Points on a hilly landscape, in no order, each with its height.
From any point a ball rolls to the lowest of the 2 points nearest to it. It stops when none of these is lower. Distance is the straight distance between rows; heights are no part of it.
zem h=2.18: [ -3  16  25  -6  17   9 -11  26  -6 -16  -6  -3  -6  38  12 -27  26  14
 -19   0   6 -49   7  13  10  25  -4]
kuni h=0.23: [ -6  12   9 -11   0  26 -13  22   1 -28 -20 -16  -6  37   4 -24   0  -8
 -16  -1  35 -42  10   9  -2  30  -4]
lut h=1.38: [ -9 -20   3  20   0  32  -8 -11  15  15 -19 -21   7  11 -11  26 -34 -51
  -1  13  43  -8 -15  11  -3 -25  -4]
piged h=1.43: [ 10 -24   0  -2  -8  36  13 -14  -4 -16 -39 -17 -17  -7   0  11 -29 -22
  25 -14  45  12  -1   4 -24 -32 -17]
zetus h=3.55: [ 29   6 -12   6   1  16   2   1  13   6  15  -8  13  16 -16   8  20  -7
 -16  33  41 -25  -7   2  18  64  17]
mevu h=3.15: [ 33  -7  11 -20   2   1 -11  -9  -8   9  -8  -1 -14  -6  33   7  25  39
   3  17 -19   6 -17 -20  26  -1   2]
gez h=1.97: [-16  -5  18  -4  20  28 -26   8 -21   7 -34 -20 -23  10  30 -21   4   4
   1   7  23 -30  14   7  21 -16  -9]
Momem h=1.92: [  9 -30 -21  12   1   3   2 -25  28  16   2 -10  11   3   6  17 -17 -26
  -4   5  25  11  -3   0 -13 -15 -13]
Vumi h=2.62: [ 30 -29   2 -12   0  17 -16  -9  16  32  -2 -11 -33 -24  14  25 -29   5
  -8  44  16   2   1  -2 -40   5 -33]
vuke h=2.21: [-16 -31 -19  25 -10   6   8 -30  34  15   9 -17  18 -14 -12  19 -22 -50
   8  -8  16   8 -17  -1 -15 -23 -29]
Puza h=2.88: [ 30  -2 -14  20 -14   9   8  -7  23   1  21  -4  13  -4 -38   8  26  -4
 -10  28  31 -20  -9   4  23  58  27]
vos h=3.65: [ -5  16 -13  -4   8  16 -21   4  15   1  11  -7   0  30   5  -1  12 -20
 -28  33  32 -20   9  -2   4  47   2]
Gata h=2.85: [-45 -15  10 -24   3  -8   0  13 -13   2  17  34  21  11 -18  -4   1 -19
  12 -29  21  44  26   6 -20  -3 -10]
boziv h=1.68: [ -4 -27 -12  15  -3  20 -13 -17  27  25  -6 -15  10   8   1  18 -23 -42
  -9   9  35   5 -10   2  -3 -20 -11]
Tobim h=2.82: [ -3 -22 -30  49  -2 -45  -1 -39  12   4  14 -12  14 -23   3  23 -22 -10
  13   8 -35  30  11 -16 -23  -3  -4]
beze h=1.59: [ -9  -3  18 -16  22  31 -34  15 -22  18 -29 -14 -27   1  41  -4  17  16
  -2  15  14 -22 -12  -9  16 -15 -13]
kofev h=5.74: [ 13 -19   3  27   3 -22 -41   0  48  17  28 -15  19 -27   9  23  -9 -11
  -1  48 -26  28  19  -7  -6  22 -11]
ziko h=3.05: [-14  -8  26 -12   6   2   0  24 -36  -7 -16   1  -8 -10  10 -26  33   0
  19 -17   4  -6 -15 -14   3 -40 -18]
nirot h=4.31: [-10  32  12 -16  10 -21  20  12 -21 -12   0  30  13  16 -17 -24  14  26
   4 -51  -8  -8  -1  20  13 -27  24]
lavif h=2.50: [ -5  -2  -9  11 -14   3  28 -40 -27  14   8   2 -27 -19  28  20 -22   8
  17 -27 -38   0 -12 -13 -24 -24 -10]
suz h=3.08: [-13   5  26  -5   6  13   4  34 -20 -16 -20 -19  -7  15   9 -26  19  16
  21 -18  22 -19   6  18   2 -30   3]
mugug h=2.74: [-14  14 -14 -12  12  21 -26   8   3 -17   2 -17   0  24 -12 -15   9 -29
 -30  16  39 -33   2 -12  -2  42   1]
Dos h=2.94: [ 44   8  15  -3  -5   3  19  13 -10   3 -12  10  21  17  -4 -10  -8  48
 -14  16 -40 -21  -6   5  38  11  34]
Boga h=2.42: [ -3  -2  -2  -9 -13   7  25 -33 -36  19   3  -7 -17  -7  34  17 -18   4
  24 -29 -39  -6 -25 -24 -21 -37  -6]
dab h=1.90: [  6  -8  21  -7  -6  28 -17 -29 -28  10 -24  -9 -28 -11  35   1 -22 -14
  29  -9  29  -7   1   1 -16 -32 -22]
fudet h=1.09: [ -4 -21 -44  29   0 -13  31 -30  20   2  11 -11  15 -13  -3  26 -23   0
   7  -3  -8  15   2  -9 -31 -15  -3]
gozi h=1.11: [-17 -10 -11   5  -2  16  20  -5  29  -1 -14 -25  13 -11 -14  21 -25 -27
  24 -29  30  25 -16   2 -19 -38  -3]
bok h=7.17: [ 34  13  21  -2  -3 -20 -14  19   5  -7  -6   1   5  32   4  -9  38  24
 -13  16 -40  -8   7  -5  44  24  17]
tubo h=4.78: [ 29  16  -2  13  -3  -5 -21   1  23   8  24  -2  13  12  -4  12  12  -8
  -7  43  16   2  15  -2  18  60  20]
Fev h=2.71: [-54 -23   5 -18   0  -2  -7  16  -4   6   5  25  20   6 -25  -4  -3 -28
  12 -12  22  44  22  -5 -30 -16 -13]
Masul h=3.35: [ 36   1 -27  40 -10 -13  20  17  -5   5  11   6  34  -3  -7   0 -56  24
   3  12 -49   9  -5  17  -2  41  25]
fopo h=0.76: [ -8  -6 -30  18 -12   6  33 -28  -7  13  -3  -9 -21 -28   9  22 -42   7
  22 -35  -5  14   3 -17 -54 -20 -12]
pap h=2.09: [ 16  33 -36 -10  -8   9  14   6   5 -17   4  16  21   6 -22  -6   6  10
  -9 -32  39  -9 -11  16   0  24  51]
talak h=2.28: [  5   3  15  -6  -1 -13  21  17  -3 -14   3   9   0  -4  -4 -14  26  19
   0 -19 -19  -9   1  11   6 -28   6]
Sigog h=2.27: [ 26  -3 -20   2   3  12  36   0 -26  17 -13  10  -6 -16  -1  -9 -43  50
  28 -12 -22 -34 -36  18 -16  -6   3]
fil h=1.13: [-39  -8 -24   4 -10 -17  22 -22  35   9  33  -4  17 -19 -34  19 -13 -35
  24 -28   0  32 -12  10  -6 -16 -13]
zazub h=6.84: [-13  -5  19  -3  13  -1 -31   9   6   6 -11  11 -30 -10  22  -6  28   8
 -23  35 -18   9  12  -7  23  -7 -31]
Zonu h=2.81: [ 16   9  -4 -24   8  17  19  23 -30 -14 -19   0   3 -12  19 -10  18  39
  13 -32  -6 -12 -24 -16  -1 -43  26]
gup h=4.79: [-36   8  -8 -20  14   1 -37   7  27   8   5 -25 -17  16   3  13  18 -26
 -39  45  13  -2  30  -7  -9  14 -14]
putu h=0.85: [ -9 -13 -13  10 -16   0   3 -10  29   3  35  -2  16   1 -23   7   2 -47
   6   2  13   7  -7   3  -9 -13 -16]
negim h=3.25: [ 25 -10 -29  47  -5 -21   8   4   0  11   6   6  33 -10   2   5 -49  17
  -8  11 -53  17  -3   1  -3  33  26]
Tig h=0.54: [-13   1  -7  14 -19  10   8 -10  26   3  44   4   4 -14 -41   9   9 -40
   3  -6  23   2 -18  15  -5   8  -5]
Pasef h=3.13: [  1  21  18  -8  22   0 -16  18  -5 -26   1   9  -4  28   8 -20  29   5
 -28  18  -1 -43  12  13  15  50  -7]
pized h=0.94: [  1 -21 -43  25  -3  -3  31 -32   5  11  -2  -7  -3 -19  -2  25 -36   6
  10 -15  -5  13   0 -12 -44 -16  -7]
lipub h=3.67: [-42 -16  21 -18  14 -13 -23   4 -29  10 -14  13 -24  -4   1 -22  15 -20
 -25  12  -5   2  28 -12   5 -17 -34]
Danam h=2.06: [ 16 -19  24  -9  -7  12 -13 -18   3  21   9   3 -36 -28  39  24  -2  12
  -3  21 -17  14 -10  -6 -14  -3 -29]
gemig h=2.46: [-38 -25  -6  -2  -8   3  -5   0  14   4 -10  -2  11  -6 -27  -5 -15 -48
  15   1  31  27  -1 -11 -28 -38 -30]
Soru h=2.54: [ 25  -7  -8  -7   4  18  28  -2 -25   0  -8  12   5  -7   9  -4  -9  49
   9  -8 -30 -22 -28  -9   4 -18  18]
leti h=1.28: [  8  -4  18 -25  12  31 -26  19 -18  23 -16  -6 -26   0  46   8  30  27
  -2  27   2 -12 -22 -20  10  -4 -19]
Temek h=3.11: [ 20 -10 -25  36  -4 -28   1 -11  11   4  13  -3  29 -10   5  13 -33   4
  -7  17 -40  13  15  -4  -7  19  31]
zanit h=3.94: [-14  12   0  -7  19  -9 -24  11  -4 -16  17  11  -6  25  -2  -9  15 -23
 -31  26  12 -12  26  -2  -1  30 -15]
pabud h=1.93: [  6  -2 -29   7  -3  20  33  -7  -7   7 -13  11  -5 -23  -1   5 -45  43
  19 -32 -11 -11  -7  14 -29 -13   3]
mibi h=1.48: [-21   9 -19  14   0 -21  32  -7   0 -17   2  21   0 -33   0  -2 -16  24
  10 -26 -41  25  -2   2 -12 -17  -2]
vaked h=5.92: [ 28 -18   0  19  -3 -26 -24   2  27  22   4 -22  11 -29  13  23 -19  20
 -20  27 -45  32   6  -5  -7  35  10]
Lalem h=0.46: [-16   5   8  -9 -11   7  19 -22 -15  -4 -13 -12 -14 -37  17  -4 -16   1
  43 -47   7   6  -1  -7 -32 -41 -16]
pafa h=1.67: [ 15  37 -30 -10 -11  14  25   1  13 -17  12  22  27   9 -15  -3 -18  22
  -7 -30  20  -7  -5  22  -5  15  47]
veka h=2.72: [  1 -15 -23  40   3 -29  15 -46  -1   9  12  -4 -12 -22  15  23 -25  -2
   5   1 -27  35   6 -20 -34  -3  -4]
Sevoz h=3.78: [ 34  -3  -3  -2  -1   5  33   5  -4   2  -4   9  13   0  -7  -5 -35  36
 -13   6 -28 -26   2  28   2   7  22]
Fepa h=3.02: [ 29  -1   5 -17   5 -13  -8 -10 -20  -2  -2   7 -11  -1  33  -4  35  25
   9   5 -20   8 -12 -33  25 -15  -2]
vepo h=2.41: [ 32  -8 -14   4   4  15  35  -1 -29   8 -11  18   4 -11   3  -7 -28  56
  19  -1 -37 -22 -40   5   6  -3  12]
sagi h=5.28: [-40   4  -5 -23  10  -1 -34  -3  -1  -2   4 -26  -5  27 -19  -6   8 -44
 -31  21  27  -9  18 -16  -6  12 -10]
Sim h=3.49: [ 30 -10   7   8  -5 -30 -16 -13   8  -8  -7   6  -3  -9   9 -11  16  22
  -7   0 -56  13   0 -17  32   0   8]
nasen h=2.35: [ 13 -24  17  -4  -5  23 -18 -16   8  25   8  -2 -40 -30  33  23 -20  -2
 -10  36  -2  10   5 -12 -37  -3 -35]
dube h=2.70: [ 35  -5   3  -8   1   4  22   2 -18  -4 -11  13  13   2   6 -10   2  49
  -4   8 -36 -16 -16 -13  27 -11  29]
tav h=6.92: [  0  -6  20 -10   9  18 -27  15   8   8 -13   1 -27  -7  28   2  37  20
 -12  42 -21  -2   1 -12  23   4 -30]
fef h=5.84: [ 24 -13   6  19   5 -27 -27  -1  35  15  14 -11  16 -19  17  20 -11  -2
 -11  30 -27  31  18  -1   1  25  14]
reded h=2.29: [-34  -2  21  -7  12  13 -15  12 -26 -16 -31 -21 -20  14  14 -34   5  -9
   2   4  20 -29  22   0   5 -26 -16]
dade h=2.23: [  9   0  22 -26  -1  13 -14 -20 -28  22   0  -2 -16   3  51  10   4  -2
  18 -16  -3   3 -29 -22  -7 -35 -14]
mus h=7.25: [ 15  10  25  -1   7 -17 -27  25   9  -6  -2   9 -11  29   7  -9  38  15
 -13  24 -38   3   8  -3  42  26  -3]
tati h=2.97: [  0  16  21 -10  14  19  16  30 -25 -17 -28 -17  -1   7  10 -13  14  30
  27 -30  21 -16  -2  18   3 -41  30]
Kagi h=6.14: [ 24 -18  -7   5   4  -9  14 -36  -7  17  -6   4 -18 -23  17  18 -29  24
  -7   5 -27   8  -1   6 -10   3   8]
zov h=3.52: [ 37   4 -10  14  -8  -2  32   9  -3  -5   7  12  28  -1  -9  -1 -49  28
  -7  16 -35  -7  -1  25  -1  29  29]
Fulus h=2.98: [  9 -14 -27  44  -1 -43 -17 -19  20  16  19  -8  25 -20   6  15 -21  -2
  -4  14 -46  27   8  -9  -6  19  22]
tiboz h=3.44: [-37  -6  19 -22  19  -3 -33   6 -26  11 -16   1 -28  -5  18 -22  33  -2
 -19  16  -5  -4   3 -19  20 -20 -30]
Mitu h=7.03: [ 37   3  27  -9   0  10 -21  29  15  12 -18 -11   1  10  16   0  37  41
  -5  41 -41   6   6  -8  37  29  -2]
fito h=1.79: [ 19 -16  29 -28 -15  26 -18  -9  -6  23  11  -2 -29 -11  44  24   8  13
   7  28 -21   0 -20 -20  -5 -11 -31]
navo h=2.93: [ 31  28  21   1 -17  -8  16  19  -3 -24   3  18  19  16  -7  -7  18  35
 -20   7 -32 -31   3  12  22  28  38]
nes h=1.23: [-25  10  -8  -2  -2  -1  14  -3  29   2   0 -11  20  -2 -22  15 -17 -39
  28 -38  31  22 -19  11  -9 -27  11]
samif h=3.32: [ 28  10   8   8 -21 -21  -6  20   4 -23  10  18  21   9 -12 -25  12  28
  -9  -3 -69  -5   1 -14  29  12  31]
rikil h=6.57: [ 13  -5  16   7  11  -8  -4  11   6   2  -4  12 -16  12  22  -6  13   1
 -21  13  -5  -7  15  13  18   2 -14]
gim h=0.55: [-42   9   9  17 -22  23 -10  -8  21   7  22  -4   2 -16 -40   5  -6 -59
   6  -6  40  -2 -14  22 -12  -4  -6]
fekan h=1.53: [ 32  30  26  -5   5  -2   5  17  -5  -5  -8   2   5  28   8   2  24  25
 -24  20  -6 -35  11  23  27  65  15]
nabem h=1.69: [  7 -18   9  -1  -4  34  -4 -20 -21  -3 -38 -12 -27  -1  20  -1 -23 -13
  22  -7  42  -4   8   6 -12 -30 -21]
rema h=0.30: [-17  -4   2  26 -22  19   0 -14  32  11  33  -2  -1 -18 -33  10  -6 -61
  -3  -2  27  -7 -15  21  -8   7  -8]
fugi h=2.80: [-41   2  27 -21  13   2 -20  24 -23 -21  -3  -3 -11  22 -11 -33  11  -8
 -18   0   5 -27  28   2  -4   4 -23]
mok h=3.10: [-34  -1  12 -19   0  -9  -4  25 -13 -14  22  28  15  11 -21  -8  13 -14
  -4 -14  20  27  21   9 -20   8 -14]
vebi h=1.77: [ -8   6 -24  20   2  11  36  -9  -3  -1  -5  14  -5 -30  10   1 -31  41
  19 -40 -26   1 -10   8 -18 -17   0]
niba h=2.89: [  1  13  13 -14  10  11  14  28 -27 -10 -23  -7  -2 -10  15 -13  26  29
  20 -36   6  -8 -16  -4   1 -45  20]
sope h=2.92: [  5 -11 -29  57  -3 -48 -12 -26   5  14   8  -1  12 -26   8  17 -20   1
   0   3 -56  36   3 -20 -23   9   8]
defuz h=1.22: [-20  -5 -41  43  -7 -26  31 -24  12  -3   9   3   9 -28  -4  25 -26   9
  19  -4 -26  30   7 -18 -38 -16  -7]
kis h=2.69: [ 17   1  -1 -21   2  -1  17  16 -31 -18  -7   7  -3  -7  15 -18  38  30
   9 -20 -14  -4 -16 -28   6 -39   7]
robab h=1.41: [-13   9  28  -8  14  21 -13  27 -13 -20 -17 -19  -9  35   8 -33   7   9
  -4  -4  19 -49  13   9   7  11  -4]
donot h=1.30: [-31   6 -33  35   1 -40  28 -13   0  -7   8  17   0 -40  -6  17 -24  14
  22 -15 -35  45   6 -19 -32 -16 -12]
piva h=5.09: [-38   0  -9  -4  -3   5 -25  -2  -2  -3  21  -9   2  16 -37   0  14 -44
 -24  20  32 -17   1 -17  -5  17 -13]
rul h=1.00: [-40   8 -40   1  -1 -25  32 -25  25  10  21   0  22  -8 -29  19 -27 -25
  26 -43   2  22 -14  -1  -2 -21   7]
sebes h=2.59: [-47 -32  -1 -16  -3  -3  -9   8  -1   3  -9  12  13  -7 -25  -5 -10 -37
  11  -3  22  35  17 -13 -34 -29 -26]
Suba h=2.08: [-10  21 -23   0   9   2  -3  10  -6 -16   5   1  12   3 -43  -7  25 -15
   3 -36  56  -3 -25  19  15  22  33]
vivev h=2.34: [-30 -31  -8  14  -9  -2  -1 -20  29  14   1  -8  14 -12 -21   4 -14 -53
  14  -3  22  21 -10 -14 -24 -35 -35]
tagel h=7.48: [ 16  -6  13 -12  24   3  -5  18 -20   6 -14   1 -11  19  30 -18  41  19
  -4   4  -1 -17 -10 -12  33 -15  -3]
Dabe h=0.86: [-28  17 -32  -3   3 -17  33 -13  16   0   0   0  26   6 -30   5 -33 -29
  23 -56  19  16 -10  -9  -3 -26  19]
zub h=1.39: [-28   6 -20  17  -5 -30  33 -19  -7 -12   4  18 -14 -41  -2   6 -16  15
  16 -28 -40  37   0 -16 -28 -20 -17]
nad h=3.14: [ 21  28  16   4 -16 -11  10  24   2 -31   9  22  21  10 -11 -16  16  40
  -8   2 -48 -16  -6   1  25   9  37]
sonum h=2.38: [ 33   0 -14  20 -26  17  22 -25  22  10  26  -5  15 -13 -48  17   2   0
 -13  21  19 -21 -15  13  19  49  36]
setuv h=3.31: [-26  -1  13  -8  -9  31   4  18  -8 -34 -34 -19 -17  25   1 -21  -8  -9
  10  -4  40 -14  15  15  -2 -23  -8]
lotu h=2.36: [  3  -2  13 -18  -2   4   6 -34 -33  19   4 -15 -13  -3  45  14 -12  -8
  26 -30 -21  -2 -26 -23 -17 -44 -13]
Memim h=7.41: [  2  -7  22  -5  17  -7  -6  19 -16  -5  -8   6 -15  16  13 -19  39   7
  -8   5 -13 -13  -2  -9  29 -14 -18]
nezon h=3.19: [-24   3  18  -6  -4  21  11  20 -14 -27 -32 -15 -14   9   3 -21   4   3
  30 -14  35 -10  14  23  -3 -36  -9]
Lepot h=0.48: [-23   8 -20 -11   2 -10  28 -15   4  -7 -27  -6  -1 -19  -6 -10 -32   1
  34 -61  20  25  13   0 -14 -37   3]
mog h=4.47: [-32  12  -2 -17  23  -8 -34   6   9  -4  10  -6 -16  20   3  -1  13 -22
 -37  38   7  -2  37  -6  -2  20 -19]
Tamu h=5.39: [  1  10  -3  16  -4 -12 -49  -2  32   8  45   4   7   4 -11   9  11 -27
  -2  52  -2  18  25  -7  15  40   0]
liti h=5.61: [  2  -4   1  18  -3 -20 -53  -6  48  18  43  -4  12 -13  -1  11   3 -27
   3  53 -17  28  23  -5   9  25  -9]
mugi h=2.96: [-13   4  20 -21  14   2   6  40 -37 -16 -22  -6  -6  -3   8 -27  34  16
  24 -30  10   3 -16  -8   5 -41   5]
Siv h=1.63: [-17  13 -27  14   8 -10  37  -4   2  -8  -3  26   1 -24   6  -9 -26  36
  14 -42 -24  13  -4  12  -3 -18   4]
Dezog h=3.56: [-21  21   4 -18  -8  12  15  12  -1 -31 -26  -3  -3  27 -12 -13  -7 -17
  21 -33  47  20   0  23  -1 -15   7]
Tabos h=1.52: [-27  13  -6  -8   3  -9  10  -7 -11  -3  11  15  23   6 -47   0   2 -40
  24 -48  42  19 -15   1   1   5  13]
Luti h=3.88: [-29 -15  11  -7  15 -22 -19   8 -17   3   0  18 -11   1  -6 -15   8 -26
 -25  18   0  14  33  -9  -5  -9 -35]
tos h=4.08: [-29 -25  15  -5   6 -19  -6  14 -16  -5  16  25   7   0 -16  -8   5 -30
 -17  14   0  21  31  -7 -15  -8 -31]
Vop h=1.12: [  5  -7  -2  14 -14  23  -9 -23  36  38  27  -2  -1   5 -11  28 -12 -38
 -18  30  29 -11 -12  23  17  31   5]
teb h=7.09: [ 38  10  30  -8  -4  -6 -13  20  15  11 -14  -7   5  14  11   3  22  32
 -15  28 -39   0   8   7  45  32  14]
tanag h=2.39: [ 29  17  29 -13  13   4   5  20  -6  17 -13  -6   0  34  12   1  22  34
 -23  17  -7 -32   4  23  33  34  13]
tegod h=0.66: [-23   8 -33 -10   6 -22  27 -12  13  -2 -12   0  12  -6 -17  -9 -31 -10
  22 -53  13  27   9   0 -15 -28   5]
sut h=3.64: [ 26 -11  -5  12 -10 -40 -24   1   7 -13   5   7   5  -6  -3 -18  13  12
 -10  -8 -72  18   9 -19  26   9   9]
Guval h=1.76: [-19  16 -14  -4  12  -2   5   6 -22 -21  -3   5  16   9 -50 -10  11 -31
  18 -46  53   6 -19  12   6  17  22]
nef h=2.61: [  1  -9 -15  24  -4 -14  26 -44 -14   7   4   1 -25 -28  21  16 -24   5
   3 -16 -30  15   2 -14 -35 -11 -12]
sev h=2.53: [ 21  -3   8  -8   4  -2  21  20 -16 -10  -5   7   0   2   7 -14  35  32
  -5 -10 -22 -14  -7 -12  17 -29  14]
pufo h=1.54: [ 25 -10  -4   9 -15  19   7 -24  28  27  27  -8  10   7 -22  24  -6 -29
 -12  22  27 -13 -15  14  13  33  13]
mefek h=6.98: [ 21 -11  23  -5   3  14 -23  19  16   8 -19  -2 -14   0  23   4  36  29
  -7  43 -33   5   6 -12  31  16 -19]
Bovu h=6.06: [ 27 -13  -6  12  -3 -15  -5 -23  -4  17 -11  -4 -10 -28  11  21 -35  33
 -11  16 -39  21  -3   5  -4  22  14]
tif h=3.47: [ 34  -6 -10  10 -14 -31 -19   9   1  -9   5  14  20   2  -1 -33  10  39
  -3  -3 -74   2   7 -27  30   8  20]
sab h=2.95: [ 34 -29 -10 -14   4  11 -11   1  31  35  -7 -17 -10 -12   3  31 -27   5
 -11  44  25   6  -2  12 -26  11 -22]
Gana h=4.25: [ 34  23  -5   4   7   7 -10   8  13   5  11  -5  12  15  -4   8  18   4
 -18  45  27 -10  13   6  20  79  17]
tiv h=1.64: [  0  13 -10  -7  -4 -13  25  10  17 -18  12   6  10  -5  -6  -6  -7   5
  -3 -24  -1   7  13  22 -17 -16  15]
ruvu h=1.37: [-30  20  -1  -3   2  -8  18 -14   8   2   3   1  20   3 -44   9 -13 -52
  33 -47  41  15 -21   7  -2 -12  16]
Viti h=5.05: [-37  -2  -9 -14   8   9 -36   1  17  10 -14 -34 -13  18   1   6   4 -39
 -31  28  31   3  20  -9  -4  -5 -13]
dus h=1.57: [ 19  -6  22 -32  -4  26 -19   6 -14  17   5  -1 -24  -1  51  20  22  22
   7  28  -8   2 -24 -35  -2 -14 -28]
Luk h=2.12: [  2 -38 -28  21  -4   3   6 -42  34  23   9 -18  15  -3  -5  30 -25 -32
   3  -1  11   7 -16   2 -13 -15 -18]
gel h=4.15: [-13  34  13 -19   2 -21   7  14 -20 -15  -5  14   8  24 -18 -24  17  17
  10 -53  18  -8   8  33   2 -11  19]
gos h=3.91: [ -8  30  -5 -19  -7 -10   0  18 -11 -25  -2   8   5  23 -17 -16  11   0
   5 -45  34  -3   8  30  -4   7  19]
kemi h=2.47: [-47 -11  33 -20  15   5 -18  20 -35 -10 -22 -12 -17   9  -6 -39  13 -10
   2   3   5 -23  25  -5   3 -21 -19]
ris h=3.70: [ -9  31  -9 -12  -7  -6  14   5  -4 -25 -12   4   8  22 -23 -10  -3 -17
  14 -48  40  12   2  19  -4  -3  21]
korib h=1.98: [ 37  -1  -6   6 -21  13  10 -29  20  31  26 -13  10   1 -37  26 -11 -13
 -11  31  20 -13 -16  20  23  49  27]
pasik h=3.46: [-29  13  11 -14  -8  28  13  19   2 -39 -29 -13 -11  31  -8  -6 -10 -15
  13 -14  50   7  -4  26  -2 -13   0]
Mig h=4.58: [-24  -7  -3   9  -8  -8 -27  -9  -4  -3  48  18  14  10 -38   5  14 -36
  -9  35   9  14  20 -17   2  20 -19]
Talaf h=4.46: [ -1  35   9  -8  -1 -14  16  18  -3 -24  10  33  12  11 -11 -19  16  39
  -2 -26 -25  -6  -7  19  18 -17  29]
goz h=1.99: [ -1  11   9  -9  -3 -19  19  19   3 -21  12  15   2   0  -6 -12  15   7
  -3 -26 -10   2  18  23  -8 -17   5]
Fot h=1.65: [-12  17  -4 -18  12  19 -25  18  -1 -34  -8 -13  -2  29  -6 -26   9 -12
 -27   6  32 -44   9  -3  -3  44  -6]
refu h=7.33: [  4  -4  21  -4  12 -17 -23  17  -5  -8  -5  13 -15  21  10 -15  40  14
  -8  21 -28   6   5 -10  45   5 -18]
biv h=0.60: [ -8  -8  -2  28 -21  24  -6 -22  31  21  30   0  -1  -5 -18  14  -8 -57
 -14  15  28 -16 -11  15   3  14  -5]
gof h=4.34: [-23  -9   3  -1   3 -14 -14   7 -10  -9  37  19  14  12 -26  -1  11 -30
 -12  24  11  16  22 -13 -13  11 -21]
kidif h=6.41: [ 31  -7  19   3   7 -12   2   1   8   7 -11   5  -8   3  18   5   7  11
 -20   9 -21  -4  11  16  25   8   7]
Gofen h=3.30: [-19   6  11  -6   6  -4 -14  26 -12 -24   7   4  -5  28  -5 -21  13 -14
 -21   6  12 -22  23   7  -9  18 -20]
vunit h=3.16: [-13  -5  20 -20  11  -1 -20  13 -45  -1 -19   4 -14   0  30 -24  33  -6
  13  -4   6  -6 -21 -37   6 -36 -27]
peke h=2.91: [ 23   6   6 -34  -2  -6  -9 -12 -31   1  -2   8 -11   8  53  -3  26  17
  11  -8  -8  12 -21 -40   2 -27 -11]
kupe h=2.10: [  0   0  30 -10   1  20 -24 -16 -37  15 -19  -8 -22  -6  44  -1   0  -9
  20  -8  20  -9 -17 -14  -5 -34 -18]
nipof h=1.26: [  8  27 -27 -11  -8   1  23   6  18 -17  12  13  19   8  -7   1 -15  12
  -5 -31   7   4   6  21 -18  -4  34]
pes h=5.12: [ 19   8   2  13  -7  -6 -29  -6  40  14  37  -1  12   5   1  16   5 -18
   0  49   8  13  18  -2  19  44   7]
vul h=4.13: [ 45   3   1 -13  -3   0  25   4  -7  14 -11   7   6  13  -7   3 -24  31
 -21  11  -9 -29  10  30   9  14  22]
rupo h=0.26: [-16   7   0  -8   2  -4  19  -8  -2  -1 -18  -1  -6 -30   5 -15 -10  13
  31 -54   1  10   8   8 -16 -39  -2]
fovi h=3.33: [ 35  -7  12  -7  -2 -14 -18  -1   9   3 -12   1  -4  -1  21  -3  26  36
  -1  18 -39  12   2 -17  39   6  11]
ked h=6.72: [-11  -3  16   2  18 -13 -20  14   4   0  -3  17 -22   7  15 -11  17  -6
 -27  24  -8   4  21   7  18   1 -23]
malim h=4.83: [-40  -8 -10   2 -10   9 -24  -8  -6  -5  37   9   5   0 -51   2  25 -35
 -17  28  24  -1   8 -18   5  25 -20]
garo h=1.06: [-24 -18 -20   4 -12 -14  14 -15  34   4  34  -3  20 -11 -29  12  -2 -42
  19  -8   7  25  -7   4 -17 -20 -21]
losad h=2.79: [ 20   4   0 -33   1  -9  11  -3 -37 -17  -3   8  -4  -2  34 -11  32  18
  14 -17 -15   3 -16 -44  -6 -34  -5]
Pigoz h=5.99: [ 27 -14 -11  19  -7 -25 -14  -7   9  26  -3 -20   0 -34   4  26 -42  25
 -16  34 -42  30  -5  -1 -13  31   9]
lif h=1.10: [-24  -3  10  21 -10  36   1   1  13  -2  -8 -22   6  10 -15  20 -22 -52
   5   6  47 -12 -17  14 -13 -24   2]
zuli h=3.66: [ 17  22   3  -2  23  -4 -12  21  -5 -32   7  12   0  16  -2 -16  34   6
 -20  24   5 -35  14  14  19  77   3]
fasop h=0.84: [-40  11  11  18 -12  31  -7   2  14  -7   3 -19   7   1 -29   9  -9 -50
   7   6  49 -10 -21  16 -11  -7   6]
rugiv h=3.29: [-25   3  19 -22  11   6 -38   4 -29  13 -16   0 -28  -6  38 -15  30  -1
  -5  14   4  -3 -15 -29  12 -24 -27]
Bapu h=2.44: [ 31  26  18   3  -8 -13  12  21  -3 -24   3  13   8  12  -4  -2  26  23
 -23  10 -12 -35  12  16  17  45  25]
Sani h=2.90: [ 42  13  24 -10   0   0  15  16 -11  10 -13   2  11  27   2  -1  10  39
 -19  15 -17 -33   1  14  35  21  29]
Refab h=2.51: [  5  24 -31  -5  -3   9   5  16   6 -17   3  -1  13   2 -26  -4  27   1
  -8 -27  52 -10 -16  19   8  32  44]
tuta h=6.26: [ 32 -13   7   1   5  -9  10 -18  -5  10 -15   5  -6 -13  15   7 -10  30
 -13   7 -28  -3   0   8  16   3  15]
tubed h=1.24: [  0 -20  -1   7   2  37  19  -4  17  -7 -31 -25   1  -4 -12  27 -35 -30
  17 -17  41  14 -14   7 -19 -35  -3]
Mul h=2.11: [ 15  -4 -40  13  -4  14  41  -4 -16  17 -15  11 -13 -19  -7   3 -59  42
  29 -18 -17 -19 -21  21 -33  -1  -5]
sino h=0.59: [-14  -1  -4   3 -16   9  26 -28 -14   3  -6 -13 -21 -34  16   9 -32   5
  34 -47  -8   3   2 -13 -44 -31 -12]
Noz h=2.52: [ 36  29   6   1  10  -4   0  14  -4 -12   0   1   9  16   4  -1  24  11
 -24  28   9 -25  18  20  23  82  19]

For each start below, name the point where the ball stops.
bok: rema
gos: nipof
Dos: rupo
kofev: rema
Siv: rupo
lavif: gozi
Sevoz: gozi
Gata: rema
gup: leti
mok: rema
piva: nipof
mevu: nipof
